Points on a hilly landscape, in no order, each with its height.
A climber steps from a point to the highest of its 2 nearest points, and stops where none of them is higher. Distance is the straight distance between rows; heights are no part of it.
Buda: [119 140 104 104 134 111 110 138 182 107 118 152 127  83 112 201 144  73
 154 108 141 148 149 126  97 118 174  98 104 144 160 159 144 119]  h=37.5
bom: [187 166 143 117  58 120 115 133 113 108 112 141 146 177  82 102 127 127
 171 159 139 168  93 152  92 122 111 164 120 150 116 162 110 112]  h=74.0
gaku: [ 58 127  84 115  91 125 147 170 144 124 135 141 126  52 191 176 125 126
 168 107 141 150 185 111  98 113 141 109 113 149 196  87 100 103]  h=32.4
bug: [139 155 107 142  41 137 149 209 112  60  90 136 116 176  75 134  71 161
 159 155 156 119 150 114 143 145  83 152 124 155 105 114 144 137]  h=67.8
Vide: [ 68 133 136  78 100 118 165 120 149 158 157 102  64 152 138 115 139 122
 181 137 104 164 137 154  82  88 128 166 174 133 134 167 141 109]  h=2.2
finir: [149 181 139 131  90 110 145 156  96 113 157 136 130 134 176 119 132 142
 162 163 119 157 144 126 159  96 114 162 124 147 122 150 109 103]  h=73.7
tubo: [138 134 146  82 111 105 160 107 165  99 134 117 118 144  91 123  95 103
 135  97  86 158  96 136 172  82 116 146 134 122  90 187 111 118]  h=24.1
Kem: [ 73 102  90 134 113  88 182 110 107 119 124 136 119 121 106 147 192 102
 105  96  87 122  95 120 109 128  91  52 123 155 111  93 121 121]  h=29.6
kulub: [ 97  91 136 162 189 144 133 127 101 157  56 106 103 151 101 103 147 138
 131 141 164  96 179 130 126 166 133 149 177 121  90  73 180 147]  h=13.2
tivat: [129 109 129  84 162 146 106 120 153 155 168 140  83 115 161 146 138 101
 172 173 115 129 103 127  64 135 148 112 145 110 134 129 121 142]  h=37.9
degu: [104 163 135 138 208  68 143  95 116 170 162 189  83 115 141 160 157 130
 105 126  60 146 113 138 182 155 128 157 129 136  98 124 127 147]  h=32.7
Zabok: [102 103  71 153 111  78 157 142  75 123 101 106 170 110 107 141 159  90
 130  84 110 118 143 108 149 133  97  75 117 147 109 103 102 104]  h=26.0
Pera: [129 100 177 151 192 130 118 101 104 216 189 125 169 128 139 122 115 136
  75 124  87 112 100 105 139 152 149  83 131  98 135 163 124 138]  h=46.4
vodul: [140 125  90  96  86 133 157 148 107  95 152 134 141  88 129 147 132  97
 143 134 102 109  97 110  95 113  60  68  94 116 129 123  96 125]  h=27.7
punog: [146  72  79 152 117 134 148 122  82 136  47 116  94 121  83 125 132 129
 157 130 155 122 170 107 144 157 114 161 170 117 106  57 157 157]  h=11.2
Nas: [ 76  95 197 130 140 166 162 143  65 149 117  87  97 146  95  66 124 165
 109 169 141  98 175  88 135 141  81 138 143  64  89 131 171 158]  h=26.8
Sevo: [185 110  86 177 166 147 125 116  89 157  95 106 144 166 105 110 155 119
 111 134 115  80  96 129  64 146 115 100 140 108 114 102 149 130]  h=36.9
Pizi: [ 62 134 190 110 120  72 105 150 115 121 168 170 119 147 125 156 146 118
 146 132  96 160 115 121 174 130 131 151 137 191 138 111  98 119]  h=33.2
sedol: [154 149 116 149 152 227 118 103 191 133 128 110 118 134 136  97 118 127
 107 138 143 103  73 126 136 110 148 114 102 138 122  86 131 120]  h=52.6
satus: [107 111 114 101 150  79 152  72 145 144 147 165  68  86 117 160 166 124
  89  86  70 159 103 120 158 140 101 135 119 118  94 129 101 175]  h=29.0
geb: [105 138 173 140 124 101 150 134  99 154 157 144 181 150  87 152 166 109
 146 113  74 146 105 144  80 124 137  76 150 156 133 145 138 125]  h=47.0
tere: [187 124 113  94 140 151 121 102 196 100 125 128 135 129  74 141  82  80
 142 121 105 143  65 139 129  90 134 119 110 104  93 175 108 132]  h=26.3
bogov: [107  92 105 137 145  45 155 110 113 138 130 101 132 119 158 104 107 149
  89  70  95 110 140 145 135 142 115 122 188  85 116 177 133 127]  h=20.3
Pavug: [166 128 124 165 111  78 115 103  94 139  87 146 164 133  89 125 144 108
 138 136 165 160 118 117 131 148 143 122 102 124 100 143 110 109]  h=55.5
Zok: [163 147  71 104  83 160 112 131 159 100 133 124 117 119 200  87 119 156
 139 137 126 146 105 151  96 104  96 159 112 164 148 108  76  89]  h=80.2
zamod: [167 196 143  89  72 148 109 200  81 100 143 121 171 116  84 155 107 105
 156 135 175 114 141 126 117 108  77 129 101 145 145 137 135 107]  h=48.3
maled: [148 117 120 122  80  72 134 149 100 116  88 150  80 173 117 119  91 138
 186 191 142 167 141 104 130 139 131 208 153 149  95 116  93 117]  h=67.1
tefu: [175 152 142  94  65  95 110 205  66  83 134 104 175 147  64 135  97 137
 148 133 156 104 157 124  93 155  78 153 140 135 142 179 127 139]  h=45.2
Kal: [146 138 165 125 125 112 119 113 142 114 123 108 179 127  93 117  82 100
 112  76 129 130 123 125 219 110 144 132 118 114 113 181 122 115]  h=21.5
fozu: [152 135 139 104  79  92 149 121  84 160  62 114 125 141  97 129 147  85
 132 136 180 163 146  91 129 115 121 143  95 147  83 153 132  88]  h=59.6
Kulaz: [165 170 107 176 123 175 132 110 145 135 114 141 124  92 148 123 115 134
 159 133 137 159 140 139 163 103 167 147 117  99 119 112 132 145]  h=51.2
Delob: [149 170  89 208 149 135 177  86 154 145 102 145 145 138 114 119 138 134
 122 134 132 137 102 136  76 132 164  80 111 111 109 144 138 116]  h=36.8
rubez: [161 205 104 136  92 173 135 135  78 112 141 166 162  78 141 168 181 105
 131 109  92 125  95 141 142  58  91 103  73 140 150  97 134  94]  h=13.3
nageb: [183 137  85 143 142 193 133 108 158 141  95  95 115 151 146  52  80 147
 114 131 150 110 108 148  91 123 128 121 133 104 104 122 147 120]  h=56.3
gavi: [162 137 128 174 139 116 105 106 114 159 172 156 162 146 153 120 137 154
 110 130  67 130  65 132 129 150 134 139 142 131 136 113  74 142]  h=38.1
pogi: [ 69 144 171 121 143 106 164 109 156 186 192 158 130 118 109 164 144 120
 155 121  72 203 122 142 104 118 167  79 134 175 143 160 135 108]  h=43.5
fil: [103  89 168 159 174 118  96 165  74 161 130 130 151 145 152 119 111 138
 179 181 146 118 177 113 139 169 155 129 160 122 126 100 104 146]  h=40.5
moken: [ 85 179 163 161 184 184 150 102 185 144 150 134 122 152 109 118 142 144
  96 139 138 106  80 134 157 144 155 110 103 154 117  92 151 133]  h=49.3
muv: [144 134  99 187 170 137  95 134 160 102 113 118 171 151 139 115  94 133
 121 134 151  95 109 144 142 143 157 111 127 146 127 132 123  88]  h=48.2
tas: [115 103 166 101 129 122 115 136 137 149 162  98 196 123 101 139  96  90
 145  65  75 147 120 125 178 107 140 102 149 138 137 162 106 123]  h=19.0
kiga: [130 100  75 107 143 107 122  68 195 116 101 146  78  73 151 157 173 123
  84  98 152 151 133 120  89 132 145 109  82 128 138 124 125 148]  h=22.6
vipi: [122  94 100 165  95 100 118 139  98  98  50 136 122 141  39 152 146 102
 167 117 145 123 133 127 127 165 130 122 148 119 120  64 138 172]  h=9.7
giged: [118 133 117 119  77 124 136 168 108  89 134 126 123 139 114 139 127 138
 161 114 112 112 121 159  92 133 108 123 172 122 154 122 135 150]  h=34.4
Kogag: [126 123 179 106 109 145 182 131 112 139 179  93 138 151  93 116 145 138
 130 151 108 127 115 135  70 127 105  88 146  82 127 197 175 147]  h=38.3
fub: [102 108 106 119 112  85 101 147 170  68 109 132 115  97 150 166 109 139
 114  85 129 134 152 112 206 118 148 163 115 153 138 127  86 134]  h=60.0
sopi: [ 93 125 100 103  84 108 172 159 170 117  92  80  87 130 122 138  54 132
 146 124 163 123 176 108 132 108 153 160 135 124 113 173 132 101]  h=4.8
dos: [107 173 179 152 238 143 113 101 150 186 131 152 118 150 122 127 144 129
 113 146 132 101 117 158 144 152 170 145 138 136 119 114 162 139]  h=52.2
kobu: [115 146 152 164 144 132 196  91 129 142 152 120 134 122  81 119 117 130
 118 120  92 136 112 116 125 120 131  94 135  55 101 183 176 157]  h=43.1
Nitul: [181 132  87  77  54 141 119 141 115 120  60 121  90 135 121 100 134 116
 126 135 179 154 140  91 136 116  90 169  83 169  94 106 120  97]  h=63.4
Sumib: [127 121 121 148 198 103 120  80 146 177 104 161  84 111 133 100  55 125
 120 153 144 124 153 155 132 162 162 151 184  39 113 111 159 157]  h=62.0
loni: [ 89 160 196 114 169  96 125 116 105 158 172 176  91 140 151 134 190 144
 116 158 109 144 123 129 163 150 121 174 125 168 107 107 122 145]  h=35.5
Tana: [108 133 173 163 109 168  98 133  93 138 158 133 180 133 150 111 176 150
  99 145 139 125 112 113 147 138 123  93  94 166 152  81 101 126]  h=53.9
Bizub: [ 94  92  96 180 144  65 169  75 139 125 133 146 127  97 135 116  88 158
  75  93  94 133 122 130 144 159 116  91 129  80 104 130  83 156]  h=25.4
Kur: [153 131 172 143 102 175 110 123 107 142 157 136 177 128  75 153 174 129
 103 129 135 111  86 123  89 143 135  62 103 109 166 126 143 176]  h=46.7
gamav: [166  90 137 112 103 117  82 125  82 109 139 138 148 167 124 105 162 129
  93 159 108 108  55 122 105 149  70 119 120 157 116 102  78 126]  h=41.7
tavo: [101  84 151 104  61 112 155 161 105 129 125 103  96 133 113 135 130 150
 118 166 193 111 165  76 105 160 117 112 130 106 126 160 144 154]  h=37.4
kiz: [153 113  99 159 101 131 152 186  79  70  92 110 126 146  83 115  59 148
 148 166 126 102 156  82 177 156  69 136 121 111  88 116 153 145]  h=62.9
lenog: [167 171  85  92 108 143 106 172 122  98 133 106 175  71 133 153 128  89
 137 101 162 109 150 121 147 104 108 128  86 148 153 132 129  87]  h=51.7
Lare: [ 85 106  85 168 154 115 146 118 151 119 118 126 124  95 162 123 111 144
 131 100  98 126 146 123 159 145 135 106 147 124 119  84  90 148]  h=29.1
Vire: [124 141  94 207 145 116 145  83 177 134 130 170 152  94 146 141  85 134
 136 147 112 172 110 132 104 137 167  89  91 101 108 134  70 131]  h=40.2
gon: [ 97 112 158 112  74 142 125 149 105 117 140 133 126 112  99 165 181 134
 118 139 175 115 143 116  82 161 123  69 124 107 164 128 171 177]  h=42.0
vofa: [154 141 156 175 210 142 113  97  97 190 116 158 121 129 121 116 113 141
 149 154 128 129 154 148 143 153 175 168 165  72 114 103 176 168]  h=56.6
Gamon: [108 129 113 137 132 183 158 178  98 120 139  94  96 129 169 104 132 157
 140 164 134  96 166 128 101 135  85 115 156 106 113 121 188 135]  h=32.3
Fabi: [133 143 203 145 148 127 127 109  80 176 140 144 178 146  64 149 193 118
 112 122 120 148 136 126  96 138 160  95 111 114 131 165 158 168]  h=51.4
zad: [128 107  93 168 114 112 175 166  83  77 122 103 122 114 109 118  77 174
 148 138 104 101 177 101 152 156  82 136 164  57 120 145 162 163]  h=56.7
Rodev: [146 109 171  94 153 122  97 100 141 152 158 141 110 133 159 104 120 126
 101 169 162 138 110 101 158 147 133 131 102 121 115 154 121 130]  h=37.1
Vin: [113  96  82 178 178  85  97 111 126 140 115 137 151 118 132 143 141 115
 111  60  71 108 125 147 176 143 150 130 153 148 130  99  94 134]  h=26.1
nek: [ 63  88 162 103 163 142 120 142 124 177 162  90 121 112 159 127 122 111
 147 121 122 114 162 105 132 138 150 113 164 106 141 137 148 124]  h=61.5
Ramu: [177 124  98 147 161  83 140  84 155 104 140 158 139 123 133 135  79 117
 109 110  41 148  81 142 116  98 115 143 105  79  98 171  73 142]  h=32.5
Zudip: [155 101 101 119 158  53 111 121 134 112 107 150 108  95 145 138  41 112
 138 124 106 132 160 122 169 122 140 176 145  51 107 165 110 150]  h=13.4
bebo: [118 152 135 187 133 158 135 154  84 118  97  93 178 136 100 128 175 134
 129  91 128  91 168 152 142 132 135 111 162 126 144 107 182 151]  h=54.7
rom: [187 151  74 106  73 137 162 158  81 115  87 141  77 126 102 124 121 127
 143 169 143 145 157  88 124 123  62 142  86 122  74 131 158 127]  h=67.5
Zomik: [160 176 119 127  41 149 127 133 140  94 148 140 142 133 139 109  98 141
 173 162 127 176  99 148 128  98  95 158 102 149 121 141  59  97]  h=76.8
Dav: [155 121 112 105 132 168  87 108 176 148 177 122 128 117 199 108 105 131
 140 112  81 141  77 145 114  95 146 161 133 145 166 113  57 117]  h=84.2
podaz: [188 123 110 100 120 107 118  97 126 125 111 121 126 162 140  87 165 120
  97 128 129 125  72 133  89 127 101 133 112 169 107 141 113  87]  h=45.0
Nev: [ 64  99 109  60  52 133 175 120 144 162 157  72  59 148 138 102  80 118
 177 146 111 145 143 124 123  61  96 177 146 113 123 166 103 124]  h=1.3
Dasal: [136 137 105 118 103 129  69 142 143  98 122 129 166  79 145 157 138 101
 128  72 131 134 146 122 215 102 142 153  94 161 165 112 105 104]  h=55.7
fuda: [ 92 119 112  95 105 139 159 140 157 113 162 112 189  79 105 168 108  98
 136  51  50 137 117 143 140  84 112  74 137 137 155 140 104 118]  h=16.7
madu: [169 124 101 125  92 167 104 175 125  80 110 103 117 160 118 106  88 166
 152 120 138  99 140 168 120 153 104 160 178 114 146 121 158 170]  h=37.0
gafoz: [192  94  87 111 161 130  80 135 132 112 107 140 116  92 144 134  75  92
 157 138 113 120 127 114 178 118 126 156 119  85 107 132  91 149]  h=11.3
Laz: [123 128  91 190 200  99  88 100 179 118 114 168 150 111 154 147  59 117
 126 121 119 144 120 145 148 141 184 127 124 120 116 136  87 109]  h=43.8
Ganeb: [ 66 124 123 159 207 128 158  95 141 167  83  96 105 145 128  88 140 125
  95 100 148  90 144 139 123 146 141 123 166 131  96 102 183  89]  h=16.0
ziga: [119  97 145 151 168 136 147 101 129 182 192 149 133 105  91 171 141 126
  85 123  67 121  82 100 139 145 121  52 114  96 129 142 133 168]  h=40.0
sudo: [ 90 101 153  80  66 107 106 153 128 101 142 138 109 130 151 136 168 136
 122 158 195 137 125 101  99 157 117 112 106 184 174 109 119 106]  h=68.1
doko: [135 184  86 165 105 119 125 189  96  67 135 139 173 117 171 138 125 147
 152 129 109 124 148 144 171 113  96 150 132 179 143 104 107  86]  h=69.6
Bezo: [ 94 145 148 125 105 152 153 134 212  90 138 115 138 145 103 117  81 121
 153 142 168 158 101 122 127 113 151  94 109 153 127 152 121  98]  h=53.1
sovob: [201 124 133 147 133 129 100 182  75  83 100 106 176 166  81 100  88 151
 142 140 137  89 157 136 104 168  92 149 151  97 135 164 168 157]  h=40.8
Gepir: [144 158 122 143 135 129 126  81 196 110  87 135  94 113 136 104  90 148
 110 102 172 153 147 156 164 115 177 168 137 100 116 134 139 141]  h=54.3
Rabu: [193 150  76 139 121 149 165 127 111 114 113 125 111 123 129  95  90 139
 140 158 133 132 131 119  95 130  89 116 108  82  95 163 152 125]  h=61.8
kekir: [153 117 146 168 118 102  92 145 101  85  87 133 156 173 121 112  87 173
 102 148 172 117 162 131 202 155 124 184 157 155 109 121 124 126]  h=61.7
Vobu: [146 102 179 101 153 126 105 123 119 157 122 138  71 151 156  88  92 157
 124 223 208 126 154 108 133 157 134 160 127 102 100 127 140 135]  h=33.9
nonas: [138 168 178 132  66 123 109 183 100  69  92 153 119 188  69 139 116 143
 171 165 151 144 139 137 131 124 119 177 143 157 115 125 144 150]  h=70.9
Teg: [105  95 124 117 148 132 133 114 123 126 181 154 125 116 110 180 182 108
  73 116  72  85  63 105 134 121  80  35  98 147 138  90 131 135]  h=34.3
siv: [111  82 137 132 146 110  75 135 126 110 141 115 171 130 128 136 144 100
  88 120 147 101 106  95 207 137 114  90  79 162 126 123 105  86]  h=22.0
Dafe: [200 127 116 117 136 114 103  81 131 120  78 122 112 167 125  66 135 147
  58 101 150 106  98 159 143 135 107 165 142 130  97 133 147 120]  h=49.2
kunip: [ 92 110 169  89 112 150 103 146 117 127 100 114 115 164 124  91 143 108
 145 127 148 125 111 126 130 121 125 140 135 184 127  66 114 113]  h=75.8
kemo: [172 122 150 101 142 168  73 149 110 125 166 124 110 133 179 111 154 144
 105 155 123  89 105 132 147 134 111 144 132 126 138 119 137 157]  h=40.9
zakoz: [128  90 153 111 107 122  73 133 126 122 105 109 172 121  63 160 113  67
 127 113 163 124 116  94 202 131 131 110  98 135 116 141 103 124]  h=18.7
lipa: [130 123 120 106  86 143 150 112 117 154 128  98 118 119 180  90 189 156
 114 121 168 141 144 126  82 134 123 113 130 140 147 115 145 115]  h=62.6
vuvum: [138 169 104 158 177 110 123 127 157 110 139 153 151 157 135 157 161 103
 120  98  54 114  85 158 100  92 155 126 138 190 145 126 120  90]  h=31.9
lenol: [125 152 186  98 170 174  55 127 106 132 149 170 127 163 127 155 217 133
  80 143 131  87  89 155 102 113 125 133 100 181 178  68 151 127]  h=22.5
kulo: [ 83 130 158  91 147 148  89 131 135 122 155 144 139 141 150 126 208 136
  80  71 131 115 112 144 130 120 140 135 106 188 206  66 164  99]  h=24.5
nabes: [ 57 102 130  95  44 117 125 157 131 105 115 135 106 144 138 130 117 131
 166 128 172 126 116 118 106 134 122 121 135 179 164  54  79  97]  h=72.1
sova: [167 134  89 158 139 104 145 103 171  75 118 138 164 129  96 141 100 113
  91 118 100 129  76 132 121 105 111 102  83 125  94 173  95 100]  h=29.2
pifes: [141 107  59 120  34 148 183 163  79 106  83 143  68  90 128 175 131 177
 154 146 143 140 198 119 105 126  89 187 176 117 136  70 144 165]  h=65.5
Podu: [118 106 144  85 153 153  86 111 147 165 140 114 131 138 172  83 152 107
 138  96 105 126  94 135 131 122 136 150 145 173 154  75  98  99]  h=80.0
Doz: [161 109  70 115 148  78 129 109 133 115  96 143 111  84 160 155 142  98
 104 126 142 146 150 110 123 114 125 120  87 114 103 155 114 108]  h=21.4
Mav: [150 127 146 118 112  95 117 142 108 119 125 129  99 190 143  77  72 149
 184 163 114 142 127 157 154 128 120 206 173 126 104 145  91 127]  h=69.7
nebaz: [193 127 127 168 164 157 106 101 114 161 136 150 123 164 105 134 159 131
 110 192 129  99  60 109  61 161 135 109 113 114 121 104 131 159]  h=40.3
Bapa: [ 95  96  84  81 147 143 128 137 201  72 105 118  50  85 190 129 118 129
 115 130 153 126 153 109 131 111 126 157 101 142 134  96 127 117]  h=25.6
Golev: [ 76 158 154 136 198 153  94 134 169 140 188 163 123 118 137 171 176 137
  97  96  97 117 113 148 163 133 171 128 104 182 197  90 170 132]  h=26.9
leru: [183 121 128 153 112 112 116 138  83 119  93 130 136 164 139  89  54 171
 161 154 140 133 178 138 170 145 128 212 181  99 118 136 138 136]  h=66.3
rek: [ 87 104 167  95 169 104 124 101 164 140 151 124 115 139 126 126 203 146
  56 117 170 111 119 124 109 178 137 104 117 153 145 140 171 132]  h=54.9
zolam: [132 120  94  86  80 102 164 141 141  96 135 129  97  73 143 169 119 117
 130 141 131 152 148 103  90 105  82 105  85 105 120 161 100 139]  h=24.9
dol: [126 179 179 128  69 176 163 100 103 165 117 114 143 131 118 108 210 129
 122 110 148 166 134 135 101 100 141 118 105 139 135 115 150 123]  h=58.9
Gazot: [123 104 158 138 182 139 114 140  64 198 141  97 179 106 154 128 159 106
 104 111 121 101 174 103 126 143 150  97 128 104 136 154 154 131]  h=54.2
Vika: [116  89 168  57 149 115 124 120 141 107 144 100 143 151 117 132 202 107
  61 101 152 104 116 114 120 117 107  90  95 169 145 158 177  95]  h=46.9
geto: [173 191  86 164 156 135 147 109 169 118 102 150 135 146 129 137 130 107
 145 107  77 153  93 173  63  89 172 139 133 144 113 148 128 118]  h=34.0
mun: [122 130 155 113 113 161 154 176  64 156 115  83 109 130 137 104 119 133
 149 164 139 112 193  95 141 118  94 157 143  94  98 145 177 128]  h=29.7
nog: [142 185 132 179 140 147 175 111 111 144 139 150 134 105 108 151 152 108
 136 106  68 152 121 126 168  98 144 122 103  96 102 130 150 150]  h=48.0
Gopub: [136 162 144 101  87 147 135 111 194 130 141 115 150 107 132 124  92 111
 155 116 165 190 127 123 161  94 166 143  90 139 142 177  98  87]  h=55.9
vumob: [197 141 103 167 151 123  96 102 138 154 156 164 162 121 111 166 111 121
 114  97  30 138  58 130 119 112 151 138 132  97 141 149  73 160]  h=35.4
Bub: [172  87  77  93 133 118 121  69 166 123 117 134  89  83 134 145 153 111
  71  78  77 133  91 129 107 112 103 128 103  93 115 128  97 180]  h=25.7
demeg: [ 81 113  86 121 195 152 164  99 190 131 102  86  98 119 145  89 113 103
 113  86 115 101 117 130 117 111 141 106 143 126 104 117 151  92]  h=19.1
sozi: [ 72 103 103 154  97 128 146 152 119 117 149  99 123 122 153 112 108 161
 160 106  95 116 140 146 117 159 114 117 199 109 149  88 105 163]  h=32.0
bude: [107 132  88 132  83 101 185 135 156  92  88  83 142 108  78 137  79 122
 140  64 136 132 168 126 126 122 135 130 145  87 120 179 122 140]  h=6.4
tufef: [119 133 192 155 135 133 126  93 114 186 132 108 193 170 123  79 128 161
 117 123 136 142 133 148  83 155 176 123 151 122 140 162 108 140]  h=66.8
bem: [105 152 177  74  85 171 180 141 115 159 166  72 159 160 115  95 138 124
 160 142 135 134 137 154  57  85 103 100 136 139 150 162 149  93]  h=35.2
notav: [107 113 103 106 164 165 141 104 212 117 137  97 105  89 188  94  96 132
  91 105 160 118 132 118 143 113 152 110  96 111 144 140 142  97]  h=22.4
kotut: [113 104 108 107 137  67 141 127 160  84 138 115 106 113 162 139  55 142
 111  89 101 123 167 149 148 111 122 165 167  67 129 211 117 151]  h=16.1
bozip: [100 132 157 185 176 141 124 138 143 133 143 132 132 151 158  94  88 168
 142 180 166 104 136 138 129 174 169 110 152 115 120 117 139 133]  h=43.9
riti: [ 93 117  89  87  90 100 103 167 162 102 103 161 109  57 141 218 111  87
 181 124 154 150 163 114  93 108 150 133  93 146 166  95  87 122]  h=34.7
govin: [ 76  89 128 119 176 110 115 118 158 167 147 122  81 116 134 122  70 121
 161 140 121 122 147 131 122 163 156 147 186  66 112 143 130 169]  h=68.4
vumi: [ 99 133 113 103 123  94 161 132 169 129 105 107  50 176 140 103  88 147
 166 163 165 137 161 147  78 127 151 177 178 131 108 182 159 103]  h=3.4
Mimu: [148 127 141 126 124 121 137  93 139 161 100  94 153 140  94  80  63 111
 137 103 150 134 127 146 113 128 159 138 160  60 117 187 148 125]  h=62.5
zala: [164 139 135 131 134 152  92 134 160 126  73 101 133 152 122  87  65 126
 144 115 192 126 152 155 143 135 180 166 159 113 132 150 151 123]  h=58.0
zomig: [147  86 164 114 116 115 131 134  75 145 113 123 104 152 133  91 131 166
 109 212 201 120 160  91  88 171  95 114 111  99  99 144 144 145]  h=33.8
kiku: [113 145 189 135 156 171  77 135 127 164 219 154 174 126 191 119 160 157
  96 145  98 137  92 116 147 136 148 126 100 173 186 101 100 107]  h=57.1
kav: [142 109  83 145 109  48 151 140 103 118  95 168  85 112 169 162 113 149
 164 179 144 160 170 106 145 130 138 180 142 145 105 115  92 113]  h=65.8
madez: [149 174 105 120  92 174 143 131 143 107 152 132 192  68 111 172 130  95
 120  68  79 131 101 131 149  53  94  90  87 133 151 124  98 104]  h=14.8
goko: [152 157 154 133 137 154 106 190  69  79 131 102 170 143 129 137 162 142
  96 103 117  70 163 156 154 122 100 136 143 138 142 148 188 143]  h=49.7
zemor: [147 122 100 138 127 139 104 110 167 115 119 167  89 109 113 153 146 124
 155 144 130 145 104 139  88 154 149 121 129 102 131  96 118 187]  h=40.7
kub: [ 82 127 187 119 146 106 135 144  80 155 166 147  94 154 155 122 155 162
 147 194 132 137 160 115 126 158 116 155 151 122 114 122 130 155]  h=37.6
lomip: [ 82 115 133  59 106 166 159 164 127 108 172 131 129 102 141 144 102  92
 163 159 125 113  93 105 108  81  63  42  97 151 146  96 123  72]  h=30.7
Dutu: [103 163 202 138 129 151 150  75 146 179 121 136 138 153  76 116 193 127
 104 128 169 168 114 134 105 139 173 104 101 152 119 129 153 140]  h=55.8
mazo: [ 72  80 138 100 132  93 128 114 143 151 145 118 118 133 166 103 173 142
 119 122 170 138 133 113  85 177 146 102 134 164 160 115 127 103]  h=62.4
div: [115 135 169  44  99 210 150 157 110 146 190  92 130 113 135 129 129 104
 147 145 121 108 113 128  91  72  76  78 129 115 145 129 163 100]  h=33.1
tida: [132 105  88 149  93  88 182 130 110 119  92 148  78  91 149 184 134 171
 140 136 146 151 213 122 151 129 147 199 182 118 131 119 147 159]  h=70.3
Gesod: [164 108  87 143 194 108  57 101 112 138 112 143 105 155 131 162 217 127
  78 116 122  71 129 160 167 149 130 147 117 161 143  71 143 117]  h=29.5
Rade: [109 164 120 147 213 124 110 122 161 108 154 154 125 137 123 176 174  98
 112  88  78 108 108 153 183  89 164 132 104 185 146 120 163  95]  h=29.4
Vuzof: [140 146 159 115  74 116 149  91 151 166 119  99 152 144 114  78  54 124
 154 112 169 180 133 140 152 102 160 154 124  95 124 191  94  99]  h=58.6
puza: [ 75 151  83 128 102 137 167 158 170  90 121 104 143  94 160 124 108 119
 168  88 110 148 146 141 114  93 134 127 122 158 158 108  97  91]  h=30.2
pag: [113 113  95 119 135 192 143 140 133 146 157 119  62  96 158 123 142 125
 170 171 123 112 126 128  70 125 108 106 147  80 123 106 155 161]  h=35.3
Nadus: [110 141 146 198 154 128 152 111  99 160 129  93 187 149 113 102 145 159
  96  79 105 101 129 149 118 154 156 109 169 105 135 147 156 149]  h=60.6
ledal: [156  91 136 161 192  97  46 103  84 154 134 143 164 146 131 137 164 116
  75 132 121  86 116 120 196 147 136 129 100 138 120 118 107 112]  h=25.9
Ramam: [ 86 138 145 107 117  78 140 109 182 142 137 159 109 126 120 167 142 111
 155 131 155 189 133 123  95 137 187 120 126 164 145 165 130 111]  h=40.6
Rok: [144 186 161 132 130 168 117 129  87 135 149 181 173 133 109 183 194  80
 119 146 104 126  84 130 124  64 114  78  69 168 150 102 159  76]  h=12.0
sime: [140 126 105 141  49 107 143 151 110 109  66 114 147 104  69 156 119 124
 150  95 175 129 166 110 144 147 133 140 140 117 135 117 117 150]  h=8.1
deka: [101 115  78  91 126 109 115 179 189  68 114 119  92 124 185 134  83 118
 155 132 148 127 152 127 117 111 135 159 116 174 162 123 100  74]  h=28.0
zef: [186 105  67 153 199 161 105  89 115 169  95 128  96 125 143 124 168 121
  84 135 133  79 110 131 133 134 122 122 117 110 110  81 150 131]  h=33.0
Migi: [129 148  66 166 111 100 130 162 154  40 100 144 147  80 165 175 106 138
 133 122 124 141 165 130 162 104 101 144  87 165 123 115  80 102]  h=65.1
Lamo: [ 87 136 222 113 139 179 117 121 118 192 153 102 145 164 118  89 126 137
 165 150 133 150 155 145 111 125 172 146 155 114 137 135 124 167]  h=63.0
nus: [115 137 193  99 129 175  96 171 123  87 175  99 123 139 168 120 159 161
  82 137 158  84 148 129 149 127 109 127 122 136 168 147 177 151]  h=44.6
tam: [ 83 148 217 110 160 205 117 135 105 194 197 126 151 129 170 113 172 142
 135 144 106 135 140 131 102 118 160 112 128 143 176 103 139 135]  h=60.3
Zago: [152 144 148 157 121 151  90 106 153 149 153 166 135 141  94 162 169 143
 122 153 135 128  69 155  69 178 160 106 142 128 157 100 122 192]  h=43.2
Kapo: [176 116 156 148 160  78 107  95  72 133  86 154 137 171 123  80 132 171
  65 154 170 119 149 151 159 169 114 170 150 117  96 119 141 137]  h=55.6

Call two points neighbours if one is among the 2 nearest of the other. Go from one point of each pair to the other, from neighbour to neighbour, staying as high as possible. Name the lowest point that can't be avoided.
Dav / Mimu | Ramam
govin / rom | moken
lipa / Zomik | mazo
Mav / tida | kav

Where does a climber stop that starts at each point below?
Rok | muv
kiga | muv
vodul | Mimu
kulo | muv
